Each scene shows the same named points in several views. A view is turned or mirrored, shifted and resized as a whole, has a little noise and may leave points out.

Scene 1
View 1
Zalab: [ 13   0 -21  -6 -19  22  15   0 -12  -2 -16 -13  -5 -30 -19  26 -12  18
   0   5 -15   3]
piz: [  8  10 -11  -1   9  27  -6  -8 -14  -2 -24 -15 -29  -8  -7  11 -13  11
  10  21 -18  25]
zugob: [ 12 -14 -16  -9 -29  19  25  -4   0   1 -19 -13  11 -32 -17  27 -20  26
  -4   3 -20 -12]
sufel: [  9   3 -30  -6 -18  24   7  -3 -23  -3 -21 -20 -18 -30 -23  22 -12  11
  -5   4  -8  15]
boped: [ 12 -16   5  -7 -10  20  20 -10  16   3 -23  -8  10 -14  -1  19 -25  31
   8  18 -33 -12]
Mube: [  8  20 -27   0   6  29 -11  -2 -33  -5 -21 -19 -42 -16 -18  14  -5   2
   5  14  -7  37]
Puno: [ 12  13  -2   1  18  28  -6  -4  -8  -3 -19  -8 -27  -3  -1  12  -9  14
  18  27 -25  20]
nad: [  5 -13  -6  -8 -11  22  11 -15   2   2 -28 -17  -3 -16  -7  14 -26  24
   0  15 -23   5]
Vunor: [  7  14 -26  -2   1  27  -8  -5 -29  -4 -23 -21 -36 -18 -17  14  -9   6
   3  14  -8  33]
lupef: [  5   5 -18  -4  -1  26  -4 -10 -19  -2 -27 -20 -27 -15 -12  11 -16  10
   2  15 -13  26]
tun: [ 11   0  -1  -3   3  25   6  -7   1   0 -21  -9 -10 -10  -4  15 -16  21
  11  21 -27   7]
Fomu: [  4  10 -34  -5  -8  26  -6  -9 -34  -4 -27 -27 -36 -24 -23  13 -12   4
  -6   7  -3  35]
fer: [ 11  10 -17  -2  -1  26   2  -1 -16  -4 -18 -13 -21 -18 -14  20  -8  13
   8  15 -17  16]
vor: [  9 -21   1 -10 -16  19  20 -13  14   4 -26 -13  11 -17  -4  18 -28  30
   2  15 -29 -10]
View 2
Mube: [ -7  23  25  -6   4   8  14 -14   1 -16 -24  10  -3   1 -10  -2  -5  -9
  13  -3  -3  11]
Zalab: [  9  11  14  -1   2 -12   7  -5  -1   4  -3   8   2   1  -7 -13  -8  21
  -3  23  -7  -2]
tun: [ 17   5  -3  -9  -5  -5   8   2   2   9   1   4   9   6  -2  -2  -7  -4
  -5   8 -13   8]
zugob: [ 16   2   9  -1  -4 -19   2   0   1  14   7   3   6   3  -6 -16 -10  33
 -10  33  -7  -7]
piz: [  5  13   9 -10  -3   4  11  -5   3  -4 -11   6   5   5  -5   1  -6 -12
   5  -2  -9  12]
lupef: [  2  11  18 -10  -9   5   8  -6   6  -4 -11  -1   4   6  -9  -3  -9   0
   8   2  -2   7]
Vunor: [ -5  19  24  -6   0   6  12 -12   2 -12 -20   8  -1   2 -10  -3  -7  -4
  11   1  -3   8]
Fomu: [-10  19  33  -6  -3   7  10 -15   4 -14 -21   3  -3   1 -14  -7 -10   6
  15   4   4   4]
vor: [ 24  -6  -4  -9 -14 -13   0   7   6  20  15  -5  14   9  -2  -8 -11  18
 -12  23 -10  -1]
nad: [ 16  -1   4 -10 -13  -7   3   3   6  13   7  -4  10   8  -5  -7 -11  13
  -5  16  -6   0]
sufel: [ -1  15  24  -2   1  -5   8 -11   0  -4 -11   7  -1   0 -11 -12  -9  18
   4  17  -1  -1]
View 3
Fomu: [-32   1 -18  17  26   9 -58 -11  11   1   8 -25 -21 -23  -4 -12  -3  -2
 -13  31 -12 -16]
nad: [ 17  12  11   3  -4   2 -21 -15  15  -4  21  -8  -7   0 -14  -7  16 -12
 -16  28  14  -3]
Mube: [-43  -5 -15  16  14   2 -52  -5  10   3   6 -15 -33 -16   1  -3  -9   6
  -2  19 -15 -13]
Zalab: [  1   5   6   9  12  12 -49 -14  14  -1  11 -13  13   3  -6 -10  13 -13
  -3  10  12  -8]
piz: [-21  -1  -2   9  -3  -4 -31  -6  12   0  14  -6 -35  -6  -4   1  -1   2
  -4  20  -3  -6]
Puno: [-21  -4   5   6 -15 -10 -23  -3  12   0  13   4 -40   3  -3   8  -1   6
   3  11  -1   0]
Vunor: [-33  -3 -12  14  14   4 -49  -7  11   2   8 -16 -28 -15  -2  -5  -5   2
  -6  22 -11 -12]
boped: [ 33  12  24  -3 -16  -1 -12 -15  16  -4  22   3   4  16 -15  -3  23 -15
  -8  15  27   3]
sufel: [-12   3  -5  12  21  13 -57 -14  13   0   9 -19   3  -8  -5 -12   6  -9
  -8  19   2 -13]
vor: [ 35  15  21  -2 -10   2 -15 -17  17  -4  23  -3   7  11 -17  -7  25 -17
 -13  22  25   1]
tun: [  3   5  12   3 -12  -4 -21  -9  14  -2  17   1 -18   7  -8   1  10  -3
  -3  14  11   0]
fer: [-18  -1   0   9   5   3 -44  -8  12   1   9  -8 -14  -1  -2  -2   2  -2
   0  10   1  -7]
zugob: [ 27  13  14   4   9  14 -42 -19  16  -3  16 -13  28   9 -12 -14  24 -22
  -9  14  23  -5]
lupef: [-14   4  -5  11   7   1 -36 -11  12  -1  15 -14 -26 -13  -8  -6   2  -3
 -13  31  -3  -9]
View 4
nad: [ -1 -15  10  16 -11 -22 -24  -1 -11   1   2   4   5  -2   2  -1 -10  -8
 -19 -11   5   2]
Mube: [ 11   9   0 -13  -1  -4 -16   2 -12  -6 -19  36  -3 -13   0   4   0   7
   0  20  -1   2]
fer: [  5  -5   3  -2  -5  -7 -16   7 -10  -3  -8  15   1  -6  -4  -2   2   5
  -4   5   4   0]
sufel: [  1  -4   7  -3  -9  -8 -25  13 -20  -3   0  16  -4 -11   5   3 -10   0
  -2  13  14  -4]
boped: [ -4 -26  11  23 -12 -20 -18   5  -6   2  10 -16  10   5  -6  -7  -2  -5
 -20 -25   8   1]
vor: [ -6 -24  13  23 -13 -24 -23   3 -10   2  10 -11   8   2  -1  -4  -8 -10
 -22 -21   9   1]
Vunor: [  9   5   2  -8  -4  -8 -19   2 -13  -4 -15  32  -3 -12   2   4  -3   4
  -2  16   1   2]
zugob: [ -8 -21  12  14 -15 -14 -26  19 -19   0  16 -12   1  -3   2  -2 -12  -6
 -11  -7  21  -6]
Zalab: [ -2 -12   8   3 -11  -8 -22  17 -17  -2   6   1  -1  -6   0   0  -6   0
  -5   3  15  -4]
Puno: [ 11  -4   0   2   0 -11  -7  -7   1  -2 -19  18   7  -1 -11  -5  10   8
 -11  -6  -9   6]
Fomu: [  6   7   5  -9  -5  -8 -25   4 -20  -5 -11  36  -6 -15   8   7 -12   0
  -1  23   6   0]
tun: [  4 -13   6  11  -6 -15 -14  -1  -3   0  -6   5   8   0  -7  -4   3   1
 -15 -12  -1   3]
lupef: [  6   0   6   2  -5 -15 -21  -3 -11  -3 -11  26   1  -8   3   3  -7  -2
 -10   6   0   4]
View 5
boped: [  7   7 -10 -10   0  -5  16 -12  -1   0   5  -4 -13 -10 -13 -11 -14 -17
  -7   4 -16   9]
Fomu: [-22 -14  -9   9  13  20  -6   3   7   3   1   6  -5  -4  -9  -4 -22 -11
   2  -7  17   3]
fer: [-13  -1  -9  -1  12  10   3  -1   2   4   0   4 -11  -2  -7   0 -13 -14
  -3  -4   5  -1]
Vunor: [-19 -10  -6   3  15  15  -4   2   5   5   0   5  -4   0  -8   1 -16 -11
   2  -7  14  -1]
sufel: [-17  -5 -15   7   9  15   1  -1   5   3   3   7 -15  -9  -8  -7 -21 -14
  -6  -5   7   5]
tun: [ -1   2  -6  -9   8   1   9  -6   0   3   2  -2  -7  -2 -11  -2 -11 -14
  -1   0  -5   2]
nad: [  0  -2  -9  -4   2   2   9  -8   3   0   5  -3  -7 -10 -14 -12 -19 -14
  -3   2  -7  10]
zugob: [ -4   6 -21   2   0   5  12  -9   3   0   7   3 -24 -16 -10 -16 -22 -18
 -14   0  -9  12]
Puno: [ -5  -1   0 -10  14   3   4  -1  -1   5  -2  -2   0   5  -8   6  -6 -12
   4  -3   3  -5]
Zalab: [-11   2 -17   3   7  10   6  -5   3   2   3   6 -20 -10  -7  -8 -18 -16
 -10  -3  -1   6]
lupef: [-11 -10  -5   1  10  10   0  -1   5   3   2   0  -2  -3 -11  -4 -18 -11
   3  -3   7   4]
vor: [  7   4 -10  -8  -1  -4  15 -11   1   0   6  -5 -11 -12 -14 -13 -17 -16
  -7   4 -15  11]
piz: [ -9  -6  -3  -4  13   7   1   0   2   4   0   0  -1   2 -10   2 -11 -11
   4  -3   6  -1]

Which points are out of place in each view (at most two, in the order of its rows)? Write none if all are in place.
view 1: lupef
view 2: nad
view 3: none
view 4: boped
view 5: vor

Scene 2
View 1
Kire: [  4   5  11   9   3 -10 -11   3  -8   3 -26 -16   1  10   2   3   7  14
   3  -1 -10   9]
Dezen: [-15 -11   8   1  -3 -10  -6 -23   0   0 -33   6 -11  -7  -2   1  16   0
   7  -7   0   8]
lud: [-14 -22   4  -3 -14 -13   6 -27 -10   3 -31 -14 -13   0 -16  -3  12  11
   5 -23   3  -2]
Dedag: [-13 -21  10   0 -16 -12  -3 -20  -3   3 -29 -13 -12  -1 -14   1   7  12
  -2  -8   2   0]
godu: [ -2   6   9   7   9  -9 -11  -7  -4   1 -30   2  -2   1   7   3  15   2
   9  -3  -8  13]
bepid: [  2  -1  21  11  -5  -9 -22   6   4   4 -23 -17  -1   7  -1   7  -2  17
  -8  17  -9  10]
pag: [-12  -9  14   4  -5  -9 -13 -16   5   1 -30   4  -9  -6  -2   4   9   3
   1   4  -2   9]
vuri: [ -7  -4  12   5   0  -9 -12 -12   1   1 -29   1  -6  -2   1   4  11   4
   3   2  -4  10]
Nasav: [ -1  -7  16   8  -9 -11 -14  -1  -1   4 -24 -20  -4   6  -6   5   0  18
  -6   6  -6   5]
tekiz: [  0   8   7   7  11  -9  -8  -6  -9   1 -30  -1   0   5   8   2  16   4
  12  -7  -9  12]
zanu: [ -5  -4  15   7  -3  -9 -16  -7   2   2 -27  -4  -5  -1  -1   5   6   8
  -1   7  -5   9]
vogi: [-11 -12  13   4  -8 -10 -10 -15   1   2 -29  -4  -9  -3  -5   3   8   7
   0   0  -2   7]
mut: [  5   7  12   9   5  -9 -13   3  -6   3 -26 -13   1   9   4   4   8  12
   4   2 -10  10]
muv: [  4  -3  11   7  -4 -12  -7   1 -10   4 -25 -26  -1  12  -5   2   4  20
   1  -5  -7   4]
madur: [  7   8  25  16  -1  -8 -30  16   8   4 -21 -16   3   8   5  10  -5  17
 -10  29 -13  14]
View 2
godu: [ -9 -10   5  -4 -12   7  -4 -20 -14  -9  -2  22 -14 -22   6 -11 -12  -7
 -32   4   3  -5]
pag: [-11  -1  11  -5  -7   7  -7  -9 -21  11  -5   5 -12  -3   7  -6  -4 -17
 -14   9  -6 -13]
mut: [-10 -13  -2  -1  -6   7   7 -24 -19 -12  -7  21  -6 -15   8   3  -7  -1
 -43   2   0   9]
madur: [-18  -8 -17 -15 -13   6  30 -10 -35  -2 -18   4  13  -9   9   7   2  -7
 -54 -17 -22  24]
Dezen: [ -7  -1  19   1  -4   8 -19 -14 -14   7   0  12 -22  -5   7  -8  -7 -16
  -6  18   4 -22]
tekiz: [ -7 -14   5  -1 -11   7  -6 -26 -10 -16  -1  29 -17 -26   6 -11 -15  -3
 -36   6   7  -3]
muv: [ -9 -15   2   9   8   9   5 -30 -20  -9  -7  20  -7   3  10  21  -1   4
 -39  13   5  15]
bepid: [-14  -8  -6  -7  -5   7  16 -14 -29   1 -12   7   3  -2   9  10   1  -6
 -42  -4 -12  14]
Nasav: [-12  -8   1   0   3   8   9 -19 -27   3 -10   8  -1   8  10  17   3  -4
 -33   7  -6  12]
Kire: [ -9 -14   0   1  -3   7   5 -26 -19 -12  -6  22  -7 -10   8   7  -6   1
 -42   5   2  11]
Dedag: [ -7  -3  17   9  12   9 -13 -18 -21  13  -3   5 -15  19  10  17   4  -9
  -8  24   4  -8]
lud: [ -4  -5  26  17  18  10 -24 -25 -14  10   2  13 -24  21  10  19   0  -7
   0  37  15 -15]
vuri: [-10  -4   9  -3  -7   7  -5 -14 -19   3  -4  12 -13  -9   8  -5  -5 -12
 -21   8  -3  -9]
vogi: [ -9  -2  11   0   0   8  -8 -14 -20   9  -4   7 -13   4   8   4  -1 -13
 -15  14  -2  -9]
View 3
tekiz: [-17   9  -7 -24  -4   5 -10  -5   9   1   4  -7  19   8   4  -7   2 -10
  -4   3   0 -11]
Nasav: [ -5  -3  -1 -15   5  -1   0  -4   7   1   3   3  10  -8  -2   1  -4  -3
  -3  -1 -11   6]
pag: [-10   3   1 -11  -3  -4  -4  -5  -3   1   6 -12   7   1   1  -4  -2   5
 -10   0   6  -4]
vuri: [-12   4  -2 -15  -3  -1  -5  -6   1   1   6  -9  11   2   2  -4  -1   0
  -8   0   3  -5]
lud: [ -1  10  10 -11  14 -14 -10  10   1  -5  20 -14   9 -15  -5  -1  -1  -1
   7  13  13  -6]
godu: [-16   7  -7 -22  -5   4  -8  -7   7   2   3  -7  16   8   4  -6   1  -7
  -7   1   0  -9]
vogi: [ -7   3   2 -12   2  -5  -4  -2  -1   0   8  -9   7  -4  -1  -2  -2   2
  -5   2   4  -2]
madur: [-10 -12  -9 -17  -5   9   6 -16   9   5 -10  13  11   1   1   1  -5  -3
 -12 -13 -26  14]
zanu: [-10   0  -2 -14  -2   0  -3  -7   2   2   3  -5   9   0   1  -2  -2   0
  -8  -2  -3   0]
Kire: [-11   2  -6 -23   2   4  -5  -5  12   1   2   2  17   0   1  -2   0 -11
  -2   0 -10  -1]
bepid: [ -7  -7  -4 -15  -1   3   2 -10   7   3  -3   7  10  -2   0   1  -4  -2
  -8  -6 -17   9]
muv: [ -6   2  -2 -21   8   0  -5   0  13  -1   5   4  16  -8  -2   0  -1 -11
   4   3 -11   2]
View 4
zanu: [ 12  -2  -6   4   0   3   8  -5 -10 -11   9   9  -5  -9  -2 -28  16  13
   7   2  -8  -9]
mut: [ 18  -8  -7   0  -7   4   1  -5 -18 -14  13  18 -18 -10  -2 -30   6   4
  19   3  -6 -20]
Dezen: [  5 -10  -3   0   9   3   8   7  -8  -3   2  17  -8  -8   2 -21  11  30
  -9  -3 -21   4]
madur: [ 22   9  -9   9 -12   1   9 -20 -12 -25  18  -1  -1 -11  -8 -40  23  -8
  31   6   7 -31]
tekiz: [ 16 -14  -6  -3  -5   2  -1   2 -18 -15   6  28 -21 -10   0 -24   5  17
  10  -5 -19 -18]
vogi: [  8  -5  -4   2   7   6  10   0  -8  -2   9   9  -6  -8   0 -25  12  18
   0   4 -10   3]
pag: [  8  -2  -4   4   6   2  11  -1  -6  -8   5   9  -2  -9  -1 -25  18  23
  -2  -2 -15  -1]
bepid: [ 18   3  -7   6  -5   5   9 -13 -12 -13  17   2  -4  -9  -5 -35  16  -3
  22   9   5 -17]
Dedag: [  5  -8  -3   0  14  12  11   5  -8  11  12   6  -7  -6   2 -23   6  16
  -4  11  -5  17]
Nasav: [ 14  -1  -6   3   1   9   8  -7 -13  -3  17   3  -8  -8  -3 -31  10   0
  15  12   3  -5]
vuri: [ 11  -6  -5   2   2   2   7   0 -10 -10   6  14  -8  -9  -1 -26  14  19
   3  -2 -14  -7]
godu: [ 15 -10  -6  -1  -4   1   2   0 -15 -16   6  24 -16 -10  -1 -25   9  17
   9  -5 -18 -18]
lud: [  2 -16  -2  -4  18  15   7  12 -10  20  10  13 -15  -6   6 -18  -3  21
 -10  12  -9  25]
Kire: [ 18  -9  -7  -1  -6   7   1  -4 -19 -10  14  18 -19 -10  -2 -29   4   3
  18   5  -4 -16]
muv: [ 17 -10  -7  -2  -1  12   2  -2 -19   1  18  14 -20  -8   0 -29  -2  -2
  18  13   3  -6]

Which points are out of place in each view (at most two, in the order of its rows)? Write none if all are in place.
view 1: lud, godu
view 2: tekiz, bepid
view 3: madur
view 4: none

Scene 3
View 1
kapuz: [ 15  -5  -3  -2  -8  -4  12   2  31  11 -15 -17   0  -3  -2   7 -10 -19
  -2  -5   1  -4]
salo: [  8  -6  -7   6   2   4   7  -7  28  -3 -13 -12   9   5  -7  11 -11 -18
  -3  -9  10  -7]
gope: [  8   2  16  -4  -7 -15  -3   8 -14  -4  -5   6   8   2   2  14   7   1
 -21   1  -6 -29]
migi: [ 18 -17  -4  -5 -13 -30  16   9  18  29   1 -24  -6 -26   9  -6  12   7
 -20   0  -4  12]
Nekoz: [ 11 -16 -18   8   3  -2  14  -9  39   8  -9 -25   5  -7  -5   1  -9 -13
  -4 -12  14  11]
vune: [ 12   1   4  -3  -7   0   8   4  25   3 -18  -9   3   6  -3  14 -13 -23
   0  -3  -2 -17]
dit: [ 10  -9   2   0  -5 -18   5   4   4   7  -2  -9   5 -10   2   4   7   4
 -19  -2   0  -8]
leko: [ 15 -15  -3  -3 -11 -27  12   8  14  22   0 -19  -3 -22   7  -3  11   6
 -19  -1  -3   6]
Tebim: [ 10 -14  -6   4  -3 -18   8  -1  12  11   0 -15   5 -14   2   0   8   5
 -19  -5   6   3]
zogof: [ 16 -15  -9  -1  -9 -17  16   4  32  23  -6 -26  -4 -18   3  -2   0  -6
 -10  -5   2  11]
natop: [  4 -11 -17  14  11   9   8 -17  34  -7 -11 -17  13   4 -11   8 -14 -17
  -3 -15  21   2]
Zug: [ 13  -6   2  -3  -9 -13  10   6  18  12 -10 -13   1  -6   2   6  -1  -9
 -10  -2  -2  -6]
Nasi: [  9   4  14  -5  -8 -10   1   8  -2  -2 -10   3   6   4   1  15  -1  -9
 -14   0  -7 -27]
zuru: [ 22  -5  10 -15 -23 -26  15  20  18  29 -10 -16 -11 -16  10   1   4  -8
 -11   5 -16  -6]
Tefak: [ 10  -1   9  -2  -6 -13   2   6   0   1  -7  -1   6  -1   2  11   3  -3
 -17  -1  -3 -20]
View 2
zuru: [  4  28  17   0  10   6   8 -11  -2  36  18   8 -10  -8   2  -7  15 -13
   6  20 -17 -20]
leko: [-11  11  10  -3  -6  -2   3 -11 -13  14  12   5 -21 -11   7 -14  28  -4
   2  26  -7  -2]
Nekoz: [-26  -3  15  -5  10 -19 -14   5 -21  -4  18  -2  10   2   3  -3  26  26
  26  -9  -4   7]
natop: [-17  -2   4  -3  18 -22 -26  11 -18 -29  15  -5  15  13  -4  -2  26  28
  30 -27  -4  10]
Nasi: [ 28  33 -10   4  19   4 -14   0   8 -15   6   2 -12  12 -11 -13  18 -17
   7  -8 -18 -15]
salo: [ -3  10   4   0  21 -13 -20   8 -10 -18  14  -2  10  12  -6  -3  21  16
  25 -22 -10  -1]
vune: [ 11  25   8   3  29  -5 -15   6  -1  -2  17  -1  12  11  -9  -1  13   4
  23 -21 -17 -14]
migi: [-18   9  15  -5  -8  -3   7 -12 -15  25  15   7 -21 -16   9 -12  27  -3
   3  33  -6  -2]
gope: [ 32  34 -17   4  12   7 -14  -5  10 -22   2   3 -25  10 -10 -19  23 -25
  -1   1 -17 -13]
Tebim: [-10   7   1  -3  -2  -7  -7  -6 -12  -7  10   2 -18  -3   2 -14  31   0
   6  13  -5   3]
Zug: [  5  21   5   0  13  -2  -7  -3  -4   4  13   3  -6   2  -3  -8  20  -4
  11   2 -13 -10]
zogof: [-21   6  19  -4   2  -9   0  -5 -18  20  19   4  -2  -8   7  -5  24  11
  14  13  -7  -1]
dit: [  4  17  -3  -1   3  -1  -8  -5  -5  -9   7   4 -20   0  -1 -16  27  -8
   5  10  -9  -3]
View 3
dit: [  9  -2   1  -5 -12  -5   4  18 -23 -16   9   6  26  -2  -8  -8  -3   6
  10 -10   4  -3]
zogof: [ 21  13  14  -1   3  -3  -5  -6 -31  -6  11   1  34 -12  -4   3   4  -7
  10  -3   6  -7]
vune: [  1   0  -1   2 -12 -13   5  -3 -28  10   3 -10  21  -9   6 -10  -9  -1
   0 -33  17   4]
Nekoz: [ 25  16   9   2  -6 -14 -20  -8 -26  -3   3   7  32 -16   7   4   7  -7
   1 -20  11   9]
leko: [ 17   6  11  -5  -1   2   4   9 -28 -17  14   5  32  -5 -13  -1   2  -1
  14   5   1 -11]
Tefak: [  0  -8  -5  -5 -17  -8  10  20 -24  -9   7   0  21   0  -5 -13  -8   8
   7 -20   8   0]
kapuz: [ 10   8   6   1  -5 -10  -1  -7 -30   6   6  -6  27 -12   4  -4  -3  -5
   3 -22  13   1]
Tebim: [ 17   4   5  -4  -9  -6  -5  13 -24 -18   9  11  29  -5  -6  -2   2   3
   9  -7   3  -1]
natop: [ 22  12   0   4 -17 -22 -25  -3 -22  -1  -3   9  27 -15  15   0   5  -2
  -5 -37  15  21]
Zug: [  6   0   3  -2  -9  -5   7   6 -28  -3   8  -3  25  -5  -4  -7  -5   1
   7 -16   9  -4]
gope: [ -8 -16 -10  -7 -23  -8  18  30 -21 -13   7   0  18   5  -9 -19 -13  14
   9 -21   7  -1]
Nasi: [ -7 -12  -8  -4 -19  -9  16  19 -23  -4   5  -5  18   1  -4 -17 -13  10
   5 -27  11   1]
View 4
migi: [ 27  14 -48   8   2 -12 -19   3 -11  -8  -6  10   7  14   4  20  29  -3
  33  -9  49   0]
Tefak: [ -2  -4   7 -18  10   2 -32   2 -11  -5  -6  15   4 -19  -8   6  -4   1
  16   7  11 -23]
natop: [ 32  25  17  -5  26 -19  -5  26  19  16 -14  27   3  -1 -25 -63   9  12
  -7  13  16 -16]
salo: [ 23  18  15  -6  28 -13 -13  19   8   9 -16  17   8 -17 -19 -41   3  10
   4  11  17 -18]
zuru: [ 17   8 -34   7  25  -5 -27   4 -18 -12 -15  -9  19 -26   5  31  11   0
  43  -6  43  -7]
zogof: [ 35  23 -33  11  19 -17 -12  14  -1   0 -14   9  11   3  -4  -7  24   4
  26  -3  45  -2]
dit: [  7   2  -9 -13   1  -3 -26   3  -9  -5  -5  19   0  -1  -5   6   8  -1
  17   3  21 -16]
Zug: [ 13   7  -7  -5  20  -5 -23   8  -8  -3 -12   8  10 -19  -7   1   5   3
  23   3  25 -15]
kapuz: [ 27  19  -4   4  36 -13 -16  18   2   4 -19   5  17 -24 -12 -21   8   9
  19   5  30 -12]
Tebim: [ 19   9 -17  -7   0  -9 -19   6  -3  -2  -3  22  -1  13  -6  -4  17  -1
  15   1  28 -11]
Nasi: [ -7  -7  18 -21  17   5 -36   3 -13  -6  -9  10   7 -35 -10   7 -12   2
  18   9   6 -27]

Which points are out of place in each view (at most two, in the order of its rows)? Write none if all are in place.
view 1: Zug
view 2: none
view 3: none
view 4: none
